Each row is a point on a landscape with many valleys, with its height.
From any point a ball rolls to the lowest of the 2 points nearest to it. It stops when none of these is lower. Distance is the straight distance between rows; heights are no part of it.
tigi: [-14  15  26   6  -8   9  22  -4  11   3  -9   5 -26  -4  -3   3 -10 -12
  27  10  -9  -7  14  21  31]  (h 84.7)
kugo: [ 15  -8  21  -1  14 -13 -21  -5 -14  -6  22  10   1 -18  -9 -10   4  -8
  -3  -9  11  11   8  11  -6]  (h 79.7)
gido: [ 14  12  -8  17  -3   5 -11   4  29  18   1  10 -17  -2  22   0  -4  -4
   1  31   6   6  10  10  18]  (h 73.4)
kadi: [ 10  -4   0  -4   8 -13   7  -8   6 -17  17   2   4   5   2  12  27  12
  -6  -6   1   8   5   4   6]  (h 16.1)
zaref: [ -9 -16  -7 -11   5 -30  -4 -20  15  -4   6  -3  17  -2  23   3  -4  10
 -10  -4   4   8 -25  16   5]  (h 71.0)
teraz: [ -9 -17 -11   8  -5  -4 -24  -1  -3 -17 -11  -8   4 -18  -4   4  16  20
 -28  -5   7   8  -9 -13   8]  (h 59.7)
tor: [ 17  14  -7  11  -3  -4   3  -7  23  13   6   5   4   0  16   7 -10  -3
  13  24   3  -6  -5  20  28]  (h 74.9)
gudi: [  4  12  -3   7   7  -3   2  -7   0   3  -4  -5  12  -3  -4  -8  -2   9
   6  -9 -11  -3   8  16 -11]  (h 75.2)
gafo: [  7   4  -5   0   3  -3  14   4 -19   5  -2   3  12   0 -27 -17  14  10
  14   2  -5  -5 -10  -2 -19]  (h 49.6)
Rel: [-13  26   2  27  -1  -3  14 -17  20   5 -15  -6  -4   8   6  -4  -8  -5
   2   2 -15 -18   0  13  21]  (h 77.1)
suv: [ -3   5   4  12   9 -18 -15   8   2   6 -13   4  10 -20   4  -8  -4  -4
 -16 -18   4  17  -8 -12  -1]  (h 16.2)
rok: [ -1  14  -2  15   2  -3 -17  17   0   4 -26   5  22 -19   0  -2   3   1
 -13 -25  12  -2 -22  -9  -4]  (h 11.4)
Dis: [  2 -10   2   9  10  -8 -13  30 -25   2   0 -24 -19 -17 -17 -11  13  13
  -8   1   5 -11   0  -9  -2]  (h 63.3)
Paveb: [  5  14  14   7  -5  15 -12  33 -10  10 -10   5   4   8 -26  -1  18  17
  -3   6   2   9   5 -17  -6]  (h 25.5)
viner: [ -7  -6 -10   4  -4  12   7  -1  -6  -1 -14   5 -16   3   0 -12  -2 -12
   1  -7  -4  -4 -11   1 -14]  (h 45.4)
gol: [-15  -7  -1  15  -2  -4  13  -5   0  10  -4   2 -18  -9   4  11   9  -6
 -10   4   7   5   3 -12   0]  (h 39.1)
tudu: [ 13 -10  -5  -4   4   0   6   7  10   8  21  -3   0  -3 -14  15  -3  -5
  12   4  15   6   4  15   8]  (h 62.0)
mezor: [-18  -9   0  -6 -11 -17   0 -24  10   3  -1  -1   3 -21  15  30 -37  -3
   2  14  -4  -5   7   5  15]  (h 72.6)
nimed: [  9  -7 -14   1  13 -13  10   3  -7   8  10 -21  -6  -3  -9 -15 -10  -5
   7  10 -10 -24 -10  11 -13]  (h 55.4)
zan: [  2  -9   3  -2   6 -18   4   4 -12  15   6  -9  -9 -13   9   4 -12 -15
  -1  -6  14  -2  -8 -15  -4]  (h 49.0)
vipi: [-15   6   7   1  11 -18  -6  -7   0   4  -5 -17 -13  -6  17   0 -13   0
 -15  -8 -14  -5  21   1  -4]  (h 69.2)
Dof: [ -2  21  17  18  22  -5   3   8 -10   5  -5 -20  12  -2   1 -32 -25 -19
   9 -12 -13 -14   4   3  -8]  (h 21.4)
Foput: [ -3  13  -4 -17   2   7 -10  23 -33 -14  -3  -5 -10   2  -4 -22  19   4
   2 -19   5 -22 -14 -21 -21]  (h 32.5)
getef: [ 14   7  -1  -5   1 -17   3   4 -27  -1  12  -5  15  -5 -14 -14  22  14
  -2  -3   3  -3 -14 -20 -15]  (h 45.5)
rop: [ -1  31   3   3  17 -15  -2  16 -16  13 -12  -8  25   4   1 -34 -19 -10
   9 -15 -11 -19   0 -11 -13]  (h 23.5)
Sak: [-21  -1  14  10  10 -18   5   6 -13  12   1 -15 -16 -21  13   2 -22 -29
   0   0  14  -7  12  -9 -14]  (h 46.1)
domuk: [ -2  19  -8 -10 -14  17   1 -11  28  -2  -3   6  22  12  22  17 -15   2
   8  11  -1  14  14   6  32]  (h 56.7)
sul: [ 17  13   7  10 -11   6  -3   3   8  21   4 -12   6  -1   1  10 -35 -10
  22   4  -9 -16  -2   9  22]  (h 88.1)
zuda: [ -1   3 -11  21  -4  13 -20  -5  16   7   7  -9  15  -9 -15  -8   1   1
  -5   7   9  25   5  -1 -10]  (h 7.8)
vese: [ -4  -8  -6  10   6 -17 -19  -8  28   5   9   0 -16  -2  25   1  -3  -3
 -21  25   0   3  -1  17   8]  (h 70.1)
zav: [ -9   6  -8 -13   0 -20  -4  -6  -3  17  -7 -16   6   7  23 -19 -30 -10
  -9  -9 -10 -10 -15 -18  -4]  (h 73.3)
ret: [ -8   6  13   9   5  11  25  -4   8  -6  -3  21 -23  -2  -7  -4  17  -8
  13   9   0   8  12  22  14]  (h 37.8)
Sepug: [  9  -3   5  -2  -7   3  -6   9 -27  -5   0   2  -3 -16   1  -8  11  -3
   6 -14  13   4 -15 -22 -12]  (h 31.7)
Kag: [-10  20  -4  -2   8   8   1  14   1  11 -21  -6  13  -1  -1  -3 -18 -10
  -1 -31   4 -18  -8   4  -5]  (h 20.1)
kod: [  2 -13 -19  -4  -9   6   9 -11   7   3  -9  14  -5   8   2  -1 -11   5
   1  23 -13   6   7  -1  -3]  (h 34.1)
vini: [ 21  -1   5 -11  -2 -22 -12 -23  -5   4   2   3   6  -3  23  -8 -29  11
   8   6 -28 -14  -3   6  14]  (h 76.1)
todi: [ -5   9   0   6  -4  28  -5   8  -6   1  -9  -7 -11   9  -2 -10   6  -4
  -2  -9  -5  -5  -3  -6 -30]  (h 46.3)
bamum: [  7  17  -8   3   5  -5   5   8   2  15  -2 -27  10  -7  11  14  -2   9
   7 -16   0 -14 -14   4  -3]  (h 21.5)
Fugot: [-24   1  12   7   5 -18  23  -7  -8  11  -1 -10 -23  -8   4  10  -9 -14
   1   2  -3  -7  17  -8  -4]  (h 42.8)
rup: [ -6   4   2  -7   1 -23  -9 -11  -1  14  -8  -9   2  -2  29  -3 -35  -2
  -2   1 -20 -14  -2  -4  10]  (h 74.4)
dede: [-11  -4  -8  -2   8   1 -14  -8   2  -1  16 -24   1  -4   1 -17 -17 -21
  -5 -13   7  -3 -17   4 -16]  (h 52.5)
Rolot: [ 11 -18  -9 -13  -3  20   1  16  -2  -2   2  -3 -27   1  10  17   3   1
   2   9   8   1   9  -4  -4]  (h 49.7)
gosi: [ -1  -9   3   8  13  -4 -20   1  10  -1  15   0 -11 -12  -9   2 -16 -13
  -4  18   7   1  19  27   3]  (h 82.5)
Sodo: [ -7  -6   1   1  -3 -14  19 -32  24  -4   7  17   1  -3  13   9 -16 -10
   1  13   4 -13   0  21  32]  (h 80.4)
rus: [-13 -20   7   3  -6   4  -8  -4  -4   6  24   0 -12  -1  -8   5  -2 -13
 -19   9  16  24  11 -20  -5]  (h 34.8)
tevur: [  1   6  23   2   1 -10  13   7  -4  21  -6  -7 -18  -8   6  11 -28 -12
  14  -5 -11 -32   3   9  26]  (h 86.6)
Nem: [  3   5 -14  -4   3 -11   9 -19  16   0  10  -9   9   0   1   7  -5  14
   3   1  -8  -5  -1  16   8]  (h 73.9)
nuf: [-15   9  29   1   2  -2  21  11   0   7 -20  -7 -29   8  -2   7 -17 -16
  19   4 -18 -20   8  14  28]  (h 85.6)
Vasa: [ 13   7  -4   1  -5  19 -15   4   4   2  -9  10 -11  14  12  -7   5   4
  -2   0 -10   7   8  -3 -15]  (h 43.5)
Ren: [  7 -18  -4 -29   6 -17  19 -11  -5  -1   8  11  -3  24  10  10  -5  -6
  -3  -1 -13   9   8 -13  13]  (h 25.9)
Dav: [-13  12  15  19   2 -20  10 -17   4  16 -11   6  -6  -5   7  -2 -18 -13
  -3   7 -16 -17   3   6  20]  (h 78.2)
mudaz: [ -9 -11   5   3   2 -11 -21   4   0  -5   0  12  21  -7 -10  -9   4  -2
 -29 -20   8  24  -2 -15   9]  (h 21.8)
bitir: [  1   0 -20   9  -3   4 -17   2  27   4  -1   0 -13   1  20   4   2   9
 -16  26  -4  10   5   0   7]  (h 71.8)
zibif: [-13 -21 -11  -2  -6   0 -22 -11 -15 -18 -10  -7  -5 -23  -1   3  13  18
 -14   1   1  18   2 -18 -14]  (h 62.4)
dazal: [ 16  12  -6  11  -7  14 -18  28  -5   8 -21   8   4   1  -9  -2  14  13
 -12   4  -2  -4  -8 -11  -8]  (h 22.5)
vima: [  7  -7  -9  16 -13   8  -1  17 -10   5   2 -11   3 -12 -26   6  13  13
  11  14   7   6  -2  -2  -5]  (h 22.3)
vube: [ -1  21  -6  16  -5   7   5  -1  30  11  -4  -3   2   0   8   4  -5  -3
   3   0  -2 -11  -3  18  25]  (h 76.2)
Lun: [ 18   5   7  -9   4  -1  -6  20 -23   1  -6  12  -3 -10   3 -16  -4  -3
  13 -13   3   1  -3  -1 -12]  (h 25.8)
puti: [  0 -19 -11   2  -3   7 -20  -3   9  -8  -2  25  28   8 -10   0   2  -4
 -20  -5  10  25  -4 -13  10]  (h 25.7)
fof: [ 14  -7  19   0  -1   5  13   2 -12   3  -4  17 -20  -2  -2   4  -5 -12
  25   7  -6   4  13  15   5]  (h 83.0)
vubab: [  4  20  13 -17  -8  13  20   4   2   7  -4 -11 -15  39  -2   7  11   5
  14  -3  -9 -12   3   3   6]  (h 38.7)
beme: [ 11 -17   7 -17   8 -15   8 -17   1 -10  14   2   5  11  25  12   8  -2
  -1 -11   0  12   5 -11   3]  (h 21.6)
dovur: [ 28  -5   9   7   3   4 -16  -4  13  -6  21  21   8   4   4  -7  13   3
  -1  -1   6  18   5   5   2]  (h 32.8)
kozav: [ -8  29  -9   3  19  -8 -12  13 -10  -4  -8 -16  27  -5  -8 -27  -6   3
   2 -13  -7 -14   2  -6 -30]  (h 18.1)
Puda: [-15 -13 -21   4  -1  -3 -23  -1  -2  -7  -6 -22   2 -15   4  -8   5  11
 -20  -6   3  -1 -25 -15 -14]  (h 57.2)
Neme: [ -7   5  16  18  15 -35  -4  -2 -11  18   2  -5  10 -24   3   4 -25 -10
   2   6  -6  -3  21   2   1]  (h 77.4)
Feged: [-13  -1   1  12   7  12  15 -10   4  -5  -9   7 -31   4  -7 -19   0 -16
   4   4  -7  -6   5  16  -4]  (h 41.9)
lazir: [-13 -16  15  -6  -3   4   8 -17   5  -1  -3  29  -3  -5   8   6 -20 -32
  -5  -1  12   9  12   3   4]  (h 70.0)
ger: [  5   1  -1  -2   2   2 -14   7  -6 -12  -6  11  15  -6  -2  -4  15   9
 -13 -22   9   3 -19  -1   0]  (h 4.7)
kamoz: [ 12  -9  -4  -6   1   2   5   9  -4  -2  17  -9  19  -6 -25  10   9   3
   8  -9  14   0  -7   1   3]  (h 63.5)
rafim: [ -8  -7 -15 -13   5 -17 -10   7  -4   9  -1 -21  -4   8  12  -4 -14   4
 -20 -12  -2   4 -12 -19 -12]  (h 72.1)
Vugis: [-13   3  -9  12 -15  16  10   2  -1   3 -17  12   3   9 -16   0  12  -1
 -12  -4   4   3 -16 -25  -6]  (h 31.4)
dazuv: [  5   7   1   5   9 -16  -9   2 -12   6  10 -20  10 -13  -4 -10  -1  10
   7  -6  -3   7  15   1 -21]  (h 76.5)
Desep: [ -5   0   2  -3  -5  -1   7   3 -18  -2   6  -8   3   5 -20  -1  30  20
  -8  -7   6  -5 -14 -21 -12]  (h 41.8)
libag: [  2  -1   1  10  12   1 -14   8  17   1  30 -16 -18  -1 -15 -11   0 -10
  -2   8   5  -3  13  23   5]  (h 83.8)
Fani: [  1  10  -7 -14  13  -7   0  26 -28 -13 -14   1 -20   0   5 -32  17   1
  16 -11  -6 -23 -10  -8 -23]  (h 23.9)
kagug: [ -5 -18   2 -13   4  21  19  25 -17  -6  -5  -6 -23  -2 -24  -1   1 -13
  12  -9   5  -9  -7   6   0]  (h 48.6)
Fezug: [-12  19  -1  -5  -6  18  -4  -5 -12 -10  -8  -1   4   4   4 -14   1  -7
   4 -25  -1   3   3  -8 -32]  (h 48.3)
Fomu: [ 17 -12   1  -9   4 -10  -4  -3  13   5  -4  20  10  12  19   7 -12   0
  -9   1  -7  -7 -10  11  23]  (h 65.5)
mav: [-13  17   1  -8 -10  14  13  11 -12   6 -10   9  19  10  -9   0  15   0
  -5 -24   8   0 -15 -20 -11]  (h 34.0)
bemu: [  6  15 -10 -12 -11  22  20   6  12  -3  -7  -9  -4   9  12  28   8  15
  23  14  -6  -4   8   7   3]  (h 44.1)
gagug: [ -5   7   6 -17 -14  10 -17   8 -20 -12   1  -5  15  15 -10   1  32  21
 -16 -10   6  -7  -8 -30 -11]  (h 38.1)
Pul: [-18 -10  16  10   8  -3  22   0  -4  -6  -6  13 -27  -1 -14   2  30   4
  -1   8   1  13  13   2  12]  (h 33.6)
Vus: [ 10   0  -8 -19  -1  24   8 -10   8 -26   0   7  10  13   3  20  19   9
  20  -5  -5   1  10  21   0]  (h 40.9)
Zapuf: [  9   7   2  10   2  11 -18  25 -19  -4   2 -18 -14 -13 -11  -3  24  18
   8   0  -3 -11  -4  -6 -21]  (h 59.5)
pinon: [  4  -4   3  -4   1 -19  32 -26  12   1  13  12   0  14   8   3   1  -8
   3   6   0  -5  -9   9  27]  (h 81.3)
romez: [ 11   7  -5  -3   2   1  16  -1  15  -2  23  -1   8  -1 -13   5   4   3
  21  18   3   5  15  28  22]  (h 60.2)
muzes: [ 11 -15  -6   0   3 -12   8   0  14   4  -7  15  -5   4  19   9   1   2
 -10  16   4   6  -3  -1  17]  (h 66.8)
budop: [ 17 -12  15 -12   1  -7  10 -12  -4  -6  20  15 -17   1  10   8  -8 -17
  11   8  -2  -5  13  13   8]  (h 81.9)
Gur: [ -1  -1 -22  -1 -15  10   8 -13  25  11  12 -16  10   8   8  10  -4  -5
  -4   8  10   4 -21   1  -1]  (h 32.7)
vugi: [  8   0  -9   4  -9  23 -18  19  -4 -16   5 -17 -21   2  -6   2  26  20
  -7   0   0   2   7  -6 -15]  (h 55.6)
fafi: [ -6 -10   2   2  -1 -17  -3 -23  30  -5  13  -4   6   2  27   9  11   5
 -15  -1  14  12 -28   0   1]  (h 69.6)
beve: [  2  23   4   3  15 -11   4  18 -26   3 -13  -4  -5   4  -4 -30  12   3
  10  -7  -4 -16  -4 -11 -20]  (h 12.7)
pon: [  4 -23  14   3  11  -5 -25  -2   4 -10  12  17  -8 -18  -3   4  -4 -12
 -12   5  16   8   7  20  -1]  (h 81.2)
siz: [ -1 -12  14  14   4 -28   4  -8  -5  23   6  10   0 -20   3  13 -10  -6
  -4  19   9   8  16  -5  -2]  (h 78.6)
rinil: [ 17   2   4   3  -3 -10 -17 -20  25   9   9  15  26  13  15 -15  -8  -1
  -2   4  -3  20  -3   4  -1]  (h 60.4)
Mot: [-17  10  -9   1   5   4  -6  -4  -7  -8   7 -24   6  -4   3 -20 -10 -10
   1 -24  -2  -2   0  -7 -28]  (h 50.2)
sipa: [  8  -2  25 -11  -2 -15  -2 -22  -1  -2  14   9 -18  -9  21  26 -17  -8
  10  14  -5 -23  11  10  21]  (h 80.7)
kudid: [ -4 -18 -13 -24  -7   3  20  -8  -6   0 -14  12   0  16  10   4 -19  -7
  -1   3 -11   1   3  -6   6]  (h 30.0)
banab: [ -1  -2 -22   0 -13  17  20 -17  21  -9   8   4  10   1   5  16   3  -6
   8  -3  17   3 -22   4  -2]  (h 35.0)
gif: [ 11   3  -7 -16  -1  10  12 -18  -3 -17   2   6  16  -4   6   7   2   7
  17 -11  -1  -9  -5  15 -14]  (h 38.8)
zuli: [  3  14   4  10  -1  -4   8   6   1  18 -15 -14  -4  -3   6  10 -25 -10
  12  -2 -11 -16   3   7   8]  (h 87.4)
vefaz: [ 19 -16   4 -10  13 -20 -20   1  10   3   1   6  10  -3  31   2 -12   2
 -15  -7   8   4 -21   9  11]  (h 64.0)
Rav: [  2  30  -2  -6 -12   3   1  -6  12  13  -5 -23   5  14  17  14 -16   9
   7 -15  -9 -16  -7  -5   2]  (h 25.6)
Zenit: [ -2   6 -18  -1  -4   0  20  -7  10  -1  -3   3   9  19  -3   1  23  24
   3  13  -8   5  -2  -7  -6]  (h 41.7)
nuto: [ -7  22   6  15  17  -6   5  13 -15   3 -27  -2   6  -1  -2 -20  -5   7
   9  -5 -23 -15  13  -2 -15]  (h 5.7)
vuro: [-15   1   4   7  -4  21  10   2  17  -9  -8  20 -13   8 -13   1  12 -10
  -9  -4   9  16  16   0  15]  (h 28.0)
suk: [ -1  -2   2   4   3  -5  34 -10   1   7   6   8 -12  11 -14  -8  12  -5
  10  10   4  -4 -14   9  11]  (h 82.2)
vidu: [  0  -4  10  -3   9 -14 -11 -17 -10  -8   6   9   0 -24  11 -13  -9  -4
   3  -9  -1  13  19   7 -17]  (h 78.0)
farab: [-13  -6  -3  -5  14 -24 -11  -1 -18  -4 -15  -9  -9 -21  10   2 -14   7
 -12  -6  -9   8  27  -1 -11]  (h 67.3)
pekas: [  7   6 -14  -5 -12  14 -21   6   8   4  -2  -5   8  14   3   3   8  23
 -14   7  -2  20  -4 -28 -20]  (h 37.9)
sube: [-15 -11  -1  -7  -2   3   4 -21  15 -10   0  13   3  -7  13  26 -14 -18
  -6   2  13   9  17  13  18]  (h 70.9)
zore: [  6   0  -1 -12   9 -14   6  -1  -8   8  13  -8 -10   1   8 -14 -13  -9
   2 -11  -1 -14  -9   5  -3]  (h 51.9)
todu: [  0  14  11  19  12 -24  -6 -15   3  15  -3  -6  15 -13   5  -9 -14   0
   0  -4 -15   0   8   1  -2]  (h 76.4)
Bub: [-12 -17 -14  -5   1  -7 -15  -2 -10 -15 -16  -2   2 -30  13   6  -6   9
 -10 -13   0  10   6  -3 -16]  (h 64.9)
pivoz: [ 20   4  -4   8 -18  22 -29  20  -9  -2  -6  11  19   5 -17   1  24  18
 -13  10  14  -6 -20 -14   4]  (h 16.5)
bufe: [  1  10  -6  20  -7  10  -2  -1   7  14   3   1  -1   2 -12 -13  -1   2
   5  15  -7  23  12  -7 -19]  (h 14.7)
gub: [ 12   0  20  -8  -2 -22  -1 -19  -6  10   2   3 -26  -2  28   3 -18   0
   5  10 -20 -15  16   1  10]  (h 79.2)
kugu: [ -3 -13 -19   1   3   5  -9  10  -6  -3   4 -22   7  -1 -12 -13  -6  -8
 -12  -7   4  -9 -22  -9 -13]  (h 54.8)
vurer: [ -7  23  15  10  13   4   9   2  -9   5 -17 -11   5  10  -2 -27 -22  -5
  13  -7 -29 -24  11   1   0]  (h 14.9)
zapeb: [ 14 -10  -7  -5  -6   5 -29   1   2  -7  -1  -1   0   8  14   0   2  13
 -14   1  -1  20   1 -11 -19]  (h 40.5)
Vur: [ -2 -19   1  -4   2   9  25   9 -10   3  -7   5 -20 -18 -10  14  -4 -15
  18 -10   9  -9  -1  12  -4]  (h 52.0)
danud: [  3  -1  -3   4   1 -12  -1 -18  31  -2  16   1  -8   9  27   0   8   3
 -14  12  10  -1 -10  12  12]  (h 68.4)
nozo: [ 15  -8  15 -20   2 -24   2 -19 -11   1   7  -1   5  -3  25  13 -18   7
   6   1 -15  -3  11   0  15]  (h 77.7)
gud: [ -2   3  18  -6  -3  -7 -14 -30  -8  -1   7   4  -5 -17  19  -3 -29 -14
  11   4 -11   5  18   6  -6]  (h 76.6)
rovof: [ -5   6 -18  -1  18 -13   0  20 -12   3  -6 -22  23 -16  -8 -12 -14   0
   5  -5  -1 -12  -3  -5 -14]  (h 11.2)
nadi: [-15  -3   1  29 -11   6   1  -5   0   3 -15   2 -14 -15  -9  -2  20   2
 -14  -4   5   9  -8 -18  -2]  (h 35.3)
Zimis: [ 12  -5 -16 -19  -7  24   7  -1  11 -17  -1  -3   8   5  17  31   6  10
  11   6  -2   3   9   2  -3]  (h 42.4)
saf: [ -3  -8  -2   3 -14   9  -2   4  -6   5 -13  20  21   2 -19   1   2  -3
 -18  -7  11  17 -13 -24   4]  (h 28.7)
Vum: [ -2  -4  10  10 -11   1  -9  -4 -19  -4  12  -1   8  -8 -17 -16  17  -5
 -10 -14  20  10 -10 -28  -8]  (h 36.3)
Zor: [-17  20   1 -17   2   6   5  22 -27  -7 -14   5   2   9  -4 -13  15  -8
   4 -27   5 -30 -27 -11 -19]  (h 37.2)
Dut: [ 15   3   1  -1  -7   5  -1 -12  18   2   2  24  27  14   5   0  -7  -6
   0   7   2  18   3  -4  15]  (h 59.3)
talam: [  2   7   9 -22  -4  14  23  13  -8   0   2   1   0  31  -3   9  15   0
   3 -17   1  -4  -5  -8   3]  (h 36.5)
monu: [ -9 -25   3  -6  -2   9  16  17 -12  -9   3   4 -14  -1 -23   5   7  -5
   1   4   6   9   7   1  11]  (h 44.2)
velam: [-25   7  16   1   2   4  25  10  -5  -4  -7 -10 -22   6 -29  -8  22   4
  10   0  -3  12  15   3   1]  (h 27.6)
vipof: [ 10   6   3   4   7   1   7  11   4 -11   7   8   0  11 -27 -11  32  17
  15  18  -8  -2   6  24   1]  (h 55.7)
maniz: [-10   8  -1   0   1   8  20  16 -19   3 -14   3   5   2  -4  -2   7 -11
   7 -24  11 -16 -26 -12 -11]  (h 36.1)
Pape: [-16   5  17  10  -4 -13  16 -21  11  10   6  11 -12  -3   3  14 -24 -18
   2  22  -2 -14   8  11  36]  (h 79.4)
git: [ -1  -8   2  13  -3  11   3  29  -7   2  -6 -14 -23  -3 -30   2  11   5
  13  22   0   8  13   0  -2]  (h 28.1)
suriz: [-10 -26  -1  -7  -2  -4   4 -12   9   1   0  29  -6   6  13  14 -13 -24
 -19   8  11   8  -9  -3  14]  (h 69.0)
nitor: [  2 -17   8  -4  -9   7 -11  -3  -9  -3  18  -4   2  14 -16  -7  10  -3
 -15  -3  16  16  -3 -30   0]  (h 38.6)
fosaz: [ -2  -8  -7  -9   0 -29   2 -39   9  -5  15  -8  23  -7  13  -3 -14   9
   6   0  -5  -3  -8  16   5]  (h 72.4)
bekol: [-13 -12   7   0   2  13   4  21 -15 -13 -10 -12 -22   2 -35 -10  20  12
   3   8  -7  11  17   5  -9]  (h 16.7)
Dokit: [-16   5   0  -3  -8  33  -2   9   6 -14 -14  17  -2  15 -17  -1   7   2
 -15 -21  -1  11   9  -6   1]  (h 30.8)
Sem: [ -2  -2   8  11  -3  10   0  10  -6  12  16 -10 -13   2 -25 -14   3  -7
   7   8   5  17  10 -14 -18]  (h 21.7)
nuled: [-25 -13   4 -17  -7  -7  -4 -26  20 -11   1  -2  10 -14  19  44 -31 -14
   4  16  14   3  14  17  15]  (h 71.6)
zoti: [ -5   0  -4  -9 -10  38 -12  14   3 -19  -9  14   6  25  -4   9  18  10
 -15  -3  -2  16  10 -16   0]  (h 33.0)
zupag: [ -2 -17  12   4  -5  13  16   9 -17 -15  -9  10 -17  -6 -24   3  29  10
   4   3   6   8  -2  -9   9]  (h 39.3)
setu: [-20 -18   1  13  -4  14  -5   6  -1  -3   4   1 -20  -2 -26  -9   5  -9
 -10  16   8  19  17 -11  -4]  (h 29.2)
rema: [-24  -9   3  -5  -6 -21 -22 -31  13   1  -4  -5   2 -14  28  23 -40  -6
  -6  30  -4  -6   1  20   5]  (h 73.8)
Mome: [ -2  11 -17   1 -18   3  10 -17  16   6   0 -25   3   5  20   9 -19  -2
   7   0  -8 -16 -17  -1  -1]  (h 29.1)
mebu: [  8  -4   1   4  -3  17  10   6   2  -6   4  21  -2  18 -10  -1  18  -2
   5   7   3  20  12  -5   2]  (h 24.8)
Pubo: [  1  -7 -11  14  10 -13   9  15 -10   6   6 -27 -18  -6 -13  -6   8   9
   1  14  -5 -17  -5  -1 -10]  (h 59.2)
Guf: [  9   6  12   8  -8  13 -29  13  -9  -9 -14  16  29   4 -15  -3  21   6
 -20 -13  14   0 -19 -15   5]  (h 11.3)
Botor: [ 16   2  11  -3  11 -10 -16  18 -23  -5   2   5 -14  -3  -2 -19  15  13
  -6 -10  -4   2   6  -7 -14]  (h 14.6)
zakaz: [  9  -1 -14  -9  -2  10  26  -9   9 -11  12   9   7  23   2   3  22  12
   9  21  -3   6  10   9  11]  (h 43.7)
Nof: [ 23 -20  10  10   1   5 -23   5  -1  -1  17  21   2 -10   4  -7  11 -12
  -2   8  18  15 -10  -3  -5]  (h 36.7)
kufel: [  5 -13 -16  -9 -12  14  27 -21   1 -22   1   9  16   1   5   8  11  -2
  13  -8   6  -6 -23   6 -12]  (h 36.8)
ganim: [  2   8  -2   2 -13   9  -4 -20  20   3  -5  10  19   7  17  -3 -25   1
   7   8 -16   7   9   4  15]  (h 58.1)
Pona: [ -7  12 -12  -3  10 -11   0  20 -11  11 -11 -32  10 -12  12   5 -22  -2
   2 -19  -1 -15   0  -9 -12]  (h 16.8)
tamik: [-10   1   1  -8   3  -5 -16 -16  11  -7  12 -23   2  -8  12  13 -22   0
   2 -15  -8  -2   9  21  -1]  (h 79.0)
mesag: [ -7   1  -8 -18   3   3   9  20  -9  -6  -1   0   0  20 -14  -1   7   5
 -12 -18   2 -12 -11  -2   8]  (h 39.0)
pegar: [  8  20  11   5   6  -3  20   9  12   3   6   3  -1  12 -25  -2  15  11
  25  13  -5   2  11  28  23]  (h 58.2)
loni: [ 24  -5   5   0   7 -24 -21  -9   5   3   3  13  17  -9  11 -11  -2   7
  -1   2  -2  12 -14   9  -2]  (h 62.1)
nubo: [ -2   1  -8  23   4   5 -10  13   4   5   2 -14  11 -23 -21   0   2  -4
   2   0   8   4  -4   1 -13]  (h 15.0)
dem: [ 14  13  19   5  -6  18  10  -5   7  -2  -4  11 -17  -3   4   5 -10 -11
  29   6 -13  -9  17  28  20]  (h 84.0)
Rugom: [ 11  -7   2  -4   2   0 -23  -4   2 -25  12  -1  28   0 -10   6  31  16
 -16 -12  14   0 -18   0   7]  (h 12.5)
ped: [ -1  -8 -21   2  -8  -3  12  -2  -5   7  -5   8  -3  19 -16 -11  10  13
  -1  25 -11  -1  -2 -13  -6]  (h 38.5)
vod: [  3 -32 -10  -2   2 -11  14  -2   4  -2  -5  24   6   9   8  17   0 -10
 -17   8   3  14  -8 -19  16]  (h 68.0)
banun: [  1  -3  -1 -12  12 -14 -18  -3  -1  -8  13 -22   2 -20   4   5  -7   7
  -7 -17   7   7  11   8  -9]  (h 77.9)
muzu: [ 14   9  -1   5   6   7  11  12  -7   5   1   6  15   3 -30 -13  15  16
  29  13  -5  -7  -3  23 -17]  (h 52.7)
rasak: [ 21   8   9   4   1   2  -1  -3  11   5  23   8   3  18  -3 -10  18   5
   4   0   9   3  -4  10   4]  (h 29.3)
gopi: [-11   3  -7  -8 -19  26 -18   9  -3  -5  -4  -5  15  23  -8  11  19  19
 -20   2   2   3  -6 -31  -7]  (h 35.4)
rozu: [  9   6  -7  -4   2  13  -5   5  21 -11  21   8   4  26  -9  -3  31  15
 -10  11   7  -6  -2  13   8]  (h 24.7)
Kavub: [ -3   1 -11  -9 -12  26  14  -8  19  -5  -4  11   7  11   3  10  -6  -6
   0  -2   4   9  14   8  18]  (h 55.5)
Venub: [  3   1  -7  -4   4   2   0  -7   3 -23  20   5  10  14 -16  -2  39  24
  -9  -2   6  -3  -6   6   9]  (h 19.5)
mupi: [ -2  -9   9  -6   2 -21 -17 -22   4   2  12   2  -7 -14  18   4 -38 -15
  -4  23  -5 -10   7  15  -3]  (h 75.3)
pupov: [ -1  11   8   0  -7  20   0  14  -2   3  -4  15   4  21 -22 -10  21   6
   5   4  -4   5  -1  -5 -19]  (h 20.4)
mefuf: [  7  -8  -2  -5  -6  22  14   1   1  -6  -5  13   0  -3  -6  16  -8 -10
  16 -11   8   2   7   9   7]  (h 54.3)
fisa: [  3   2 -14  -4 -12  21   8   6  10   9  -2 -12 -22   5  12  20 -10  -2
  16  10  -5  -4   8   7   5]  (h 46.5)
Kivo: [ 13 -15  -9 -10 -10  27  -9  15  -8 -15   1  -8  -9   8   0  17  20  18
  -3   8  -3   6   5 -19  -7]  (h 52.6)
mil: [ -9   0  -6  -5  11 -13   3   7 -10   9  -7 -13 -17   1   2   3   0   6
 -15 -16  -7   1   6  -7   1]  (h 70.8)
bef: [ -1  19  -9   1   3  11  -9  27  -7  10 -20   9  26  -8  -9  -2  -4   1
   2 -18   1 -15 -19   3 -14]  (h 16.0)

Call two points neighbours if one is among the 2 nearest of the other. Go from one point of each pair to the other, from neighbour to neighbour, staying as low as possible. Name the highest point that can't be avoided.
pupov, ger -> Paveb
nuto, rok -> rop
Pul, Botor -> nitor
bekol, zuda -> git
kadi, ger -> Venub
rovof, rok -> Kag
